A landscape with many valleys, sampled at points; each row gives a point and its height.
From any point a ball rolls to the lowest of the 2 points nearest to it. It stops when none of these is lower. Distance is the straight distance between rows; heights are no part of it.
K616 h=28.9: [149 112 181 128 169 130 123 102 133 171 129 110 131  53 122 108 144 112
 155 101 183 130  94]
K902 h=27.2: [126 152 109 103 176 145 118 113 145  82  97 138  75 145 173 152  61 162
 107 155 110 129 136]
K638 h=73.2: [128  89 128 138  66 123 146 127 135 143 130 116 189 132 100  74 153 149
 136 117  92  88 130]
K609 h=36.4: [143 127 148 124 123 148 106 166 128 135 132  90 129 156 156  87  95 153
 129 142  65 101 152]
K597 h=53.3: [123 101 150 159 118 120 152  75 147 151 104 159 169  94 100 108 118 115
 109 106 186 200  90]
K22 h=50.5: [102 146 116 108 168 143 134 141  87 168 183 109 156 121 141 113 141 158
 143 143 137 129 127]
K750 h=87.2: [124 132 134 135 129 128 105 164 148 106  76 145 113 108 175 150 100  78
 102 161 150 170  86]
K47 h=51.0: [146  95 169 153  71 105  94  75 164 107  80 124 149 118  77 126 133 174
 114 108  87  74 173]
K887 h=54.0: [148 106 180 141  98 100  90  64 147 106  97 133 118  90 107 151 140 182
 129 100  99  98 127]
K813 h=84.4: [138 174 148 155 124  99  57 165 121 113  57 127  93 114 116 154 105  70
 121 134 135 121 193]
K815 h=29.9: [117 133 118  87 146 149 111 123 131  89 107 153 115 149 183 140  75 187
 105 169  70 155 102]
K529 h=33.5: [144 125 150 161  86 132 107 177 137 114 118  94 117 195 137 102  94 133
 105 130  64 139 181]
K115 h=23.5: [159 121 100 119 151 154 172 171 135 127 160 100 126 197 134 116  99  88
 132 132  99 110 181]
K843 h=23.7: [158 101 202 132 166 136 116  80 150 160 118 124 144  97 111 108 116 134
 140  96 136 164 119]
K259 h=47.5: [134 126 167 175 124 136 150 116 134 166 147 114 115 116  90 105 166  94
 141  92 185 175 128]
K939 h=53.2: [122 130  97  86 156 131 116 162  96 167 171 102 179 106 139 112 162 125
 169 144 112  69 122]
K109 h=18.7: [159 107 173 137 153 146 110 108 165 136 124 129 130 146 106 128 121 125
 135 107 105 148 161]
K124 h=58.4: [134 100 138 139 149 103 123  66 161  92 109 132  74  95 136 190 118 149
 118 126 138 112 109]
K63 h=60.5: [109 106 108 120 128 152 196 145 130 138 168 116 140 148 144  68 107 143
 125 130 140 156  63]
K927 h=31.2: [150 127 104 122 129 138 119 182 144 123 110 126 133 174 164 126  70  93
 108 152  90 142 148]
K692 h=60.2: [100 140  76  97 107 119 147  92 113 134 127 159 185 111  95  80 114 171
 133 123 115 103 114]
K28 h=89.1: [ 96 131  78 119 138 131 139 174 101 142 148 120 170 127 167 127 113 111
 114 176 134 142 107]
K461 h=33.7: [125 165 131 149 164 141 113 149 128  97 126  81  31 139 156 153 111 131
 103 152 163 116 167]
K291 h=75.3: [127 112 131 146  68 114 109 128 116 145 129 124 190 140  76 106 188 137
 147 112  88  71 187]
K81 h=47.7: [148 105 173 141  96 111  65  99 140 147  83 124 186  89  98 112 132 152
 129 121  93  91 176]
K55 h=43.2: [109 136 138 133 171 120 103 107 130 125 121 108 113  76 155 151 107 147
 113 156 171 122 128]
K361 h=14.9: [127 131  92  88 153 125 134  87 135 111 123 144 127  97 116 123 127 144
 159 117 111  57 138]
K884 h=81.9: [117 183 120 158 125 107  83 171  82 161 130 115 122 103 122 140 155  63
 143 128 170 128 174]
K351 h=2.8: [156  64 166 113 105 111 138 116 152 158 114 136 170  61 120 135 198 125
 148 108 161 105  50]
K931 h=41.1: [ 92 157 136 170 114 116 114 130 110 118 141 131 111 149 111 154 139 139
 108 137 151 167 172]
K608 h=48.9: [117 171 144 126  94  94  53 139 100 132  87 167 142  89 124 158 175 122
 138 129 126 116 123]
K436 h=22.0: [108 114 111 107 154 110 127  51 132 118 129 144 142  79 116 148 117 173
 134 117 132 106 109]
K183 h=40.9: [129 156  93  82 153 121  90 127 120 117 123 172 117 139 122 168 165 105
 163 124  83  98 161]
K136 h=87.9: [105 150 120 129 146 138 120 156 112 125 129 139 123 114 176 166 140  80
 126 163 174 174  86]
K878 h=56.3: [145 101 139 123 129 126 119  89 173  98  96 132 106 120 124 136 107 163
 117 120  98  98 119]
K788 h=48.0: [104 182 141 136 190 146 112 131  77 161 188  94 105 124 138 124 135 140
 142 129 166 158 161]
K978 h=11.2: [160 116  87 131 169 154 179 154 172 102 130  88 126 196 144 118  37 110
  92 149 153  92 170]
K829 h=40.7: [ 96 130 114 128 146 113 108 129 122 122 153 115 140 108 146 189 166 150
 109 171 162 123 131]
K157 h=44.1: [108 131 152 142  86  93  69  95 108 143 101 141 188  73 107 123 143 183
 118 126 127 107 139]
K38 h=59.0: [122 112  92  85 166 158 195 148 122 144 176 124 167 162 151  98  86 147
 130 154 109 140 110]
K35 h=66.2: [133 116 114 105 114 145 154 121 146 110 133 127  78 120 132  97 162 141
 155 103 118  86  64]
K720 h=65.1: [125 124 148 151 102 148 163 155 132 124 155 137  78 178 133 121 149 113
 126 114 132 206  90]
K885 h=62.1: [ 96 102 113 147  86 116 151  84 147  71 122 174 117 132 128 207 166 130
  86 144 162 188  73]
K287 h=16.5: [131  82 136 120 153 108 142  65 136 158 134 125 163  56 117 151 142 159
 130 118 161 124  76]
K472 h=62.3: [ 93 136  77  76  94 120 154 111  99 109 147 166 159 150 107 117 150 197
 136 134  77  93 120]
K284 h=30.1: [131 125  61 108 132 138 175 169 145 106 127 163 133 187 153 142  84  76
 121 146 116 150 123]
K331 h=86.5: [140 136 134 127 138 120  71 146 154  98  63 134 101 108 162 149  79 112
 108 155 119 121 133]
K550 h=35.9: [132 145  74  89 128 119 136 167 108 123 154 154 127 174 138 175 158  84
 153 128  64  98 168]
K350 h=28.6: [137 134 121  99 155 149 108 156 134 120 112 131 149 162 178 109  41 154
 111 168  75 146 135]
K391 h=71.3: [127 118 128 146 109 143 167 152 116 151 165  92 142 148 109  73 142 109
 137 116 128 109 140]
K568 h=17.2: [173 144  97 118 156 154 196 144 135 101 139 109 122 231 120 100  38 103
 120 125 123 101 203]
K95 h=69.7: [150 160 121 116 133 148 143 127 131 110 120 159  42 160 105 106 141  78
 163  73 113 140 120]
K573 h=55.6: [135 114 105  73 135 145 142 156 113 159 160 133 166 134 128  95 169 124
 171 119  78 101  94]
K571 h=40.8: [132 141 122 110 197 146 112 144 129 133 137  96 104 115 172 130  98 129
 128 157 128 110 147]
K661 h=37.3: [131 148 160 190 133 134 137 148 130 101 137  60  45 168 110 129 107 131
  94 139 166 134 197]
K275 h=50.8: [139 110 155 161 138 137 168 127 138 179 126 130 152 109 107  79 126  81
 123 105 188 205 101]
K386 h=57.5: [147  95 117  88 164 159 173 139 140 147 166 103 175 148 135  87 119 145
 153 133  92  91 111]
K631 h=34.8: [134 153 157 118 175 135 111 119 101 169 153 140 121  79 116 132 184  95
 175  97 171 141 107]
K971 h=23.8: [113  79 140 148 147  99 153  50 129 131 139 138 160  59 130 196 146 142
 113 135 201 160  66]
K598 h=40.4: [105 116 150 132 111  92  90  78 100 130 118 137 166  68 128 160 143 211
 106 137 142 127  90]
K570 h=26.0: [168 126  75 108 104 145 188 184 159 100 116 143 113 219 140 109  60  72
 114 121  86 127 135]
K302 h=21.6: [145 134  76  98 109 144 193 175 124 108 148 127 139 218 159 103  29 119
 110 147  79 126 159]
K928 h=29.8: [163 121 156 151  66 127  94 150 157  89  71 129  97 188 107 112 106 129
 108 110  60 120 176]
K111 h=16.6: [125 128  92 127 146 146 184 149 145 110 157 104 135 196 155 110  33 157
  89 165 121 131 177]
K353 h=85.7: [128 158 136 144 102 100  58 134 140  83  58 130  78 104 127 157 110 129
 111 135 118  84 161]
K693 h=52.8: [115 164 162 153  63 100  87 133  95 138 111 142 125  92 108 118 192 146
 137 103 144 113 115]
K593 h=88.5: [105 157 106 125 138 145 125 162  99 130 137 130 109 148 161 128 117 108
 131 141 126 165 114]
K201 h=58.3: [ 92 131 106 115  99 110 133  77 110 129 106 184 180  93  96 106 128 161
 121 112 134 153  78]
K921 h=24.7: [162 119 179 135  96 145  99 106 167 105  99 142 100 170  95 114 138 144
 141  85  67 127 167]
K962 h=45.1: [121 154 118  93 109 112  71 107 114 103  94 191 122 111 123 176 176 132
 148 119  90 114 108]
K500 h=80.0: [132 150 111 144 128 105 103 147 104 158 145 128 153 130  90 153 183  72
 152 112 139 106 198]
K231 h=38.7: [146 142 135 112 172 156  99 158 119 150 130  80 132 112 159  78  89 128
 142 147 103  74 136]
K324 h=69.8: [135 150 124 123 145 156 169 123 117 132 157 100  93 151  99  70 124 125
 160  98 133 103 147]
K690 h=63.6: [124 126 124 123 120 162 196 184 105 148 195 112  99 197 157  98 134 118
 132 127 118 195  90]
K227 h=36.3: [ 94 115 133 138 131  92 106  88 106 128 143 116 171  58 131 193 164 177
  96 158 192 116 105]
K474 h=68.0: [125 151 113 120 121 150 169 143 123 121 150 123  59 141 121  94 164  97
 163  95 143 117 103]
K303 h=60.3: [102 114 112 143 130 115 150  66 150  65 115 156  79 104 150 200 116 144
 100 149 164 152  86]
K587 h=77.7: [122 152 121 151  79 101  89 146  93 158 134 140 180 155  83 131 165 107
 138 108  88 127 215]
K890 h=83.3: [131 174 175 170 138 110  70 179 103 147  99 105  85 106 134 138 122  76
 121 136 174 159 177]
K555 h=37.4: [130 123 156 177 124 136 126 151 149 117 140  98  95 180 119 146 116 134
  99 136 133 165 184]
K763 h=55.7: [121 131 140 151 111 108 131  55 119 150  88 166 154  64  86  81 115 128
 131  90 166 154  92]
K423 h=64.3: [108 121  91  89  78 133 152 129 115 111 135 153 127 134 120 107 178 159
 140 114  89  98  62]
K561 h=14.1: [139  98 166 125 102 101 104 124 128 151  83 149 180  57 134 131 152 129
 127 133 144 146  54]
K58 h=62.0: [120 118 128 105 130 159 175 147  99 159 181 132 146 156 130  92 160 131
 151 113 126 188  65]
K340 h=41.7: [128 143 166 155 138 135 137 118 113 160 177 119  87 114  97 138 222 105
 165  86 193 136 126]
K134 h=15.0: [146  58 159 127  99 124 156 132 170 142 149 110 134 104 127 157 207 129
 130 123 149 106  70]
K610 h=29.7: [154 116  95 126 111 133 149 177 134 127 156 120 119 186 118 147 152  67
 141 116  84 115 175]
K553 h=30.6: [ 92 137 136 164 129 102 135  85 116 135 127 133 143  56 127 151 137 136
 108 143 221 151  97]
K622 h=44.8: [ 98 167 123 158 147 130 115 153  79 152 185 107 132 155 127 150 124 123
 121 143 147 171 201]
K246 h=30.4: [119 150  93 129 158 135 133 129 155  76 105 112  34 135 165 149  74 135
 100 154 158 106 131]
K129 h=20.0: [130 120 141 114 126 108  87 105 130 137  74 181 185  83 127 141 127 109
 126 135 124 166  98]
K250 h=23.3: [149  50 144 142 125 134 184 108 191 134 137 108 135 118 120 115 144 119
 123 118 146 110  71]

For each start below, name the point where the ball stops.
K35 | K109
K571 | K109
K720 | K902
K608 | K978
K275 | K109

Call two points neighbours if one is among the 2 nearest of the other. Go from one point of each pair to the other, from neighbour to neighbour, staying as low as possible. Name the highest point that can't be avoided.
K287 and K350 | K693
K287 and K109 | K55
K902 and K351 | K201
K978 and K902 | K927
K287 and K361 | K436
K902 and K350 | K815
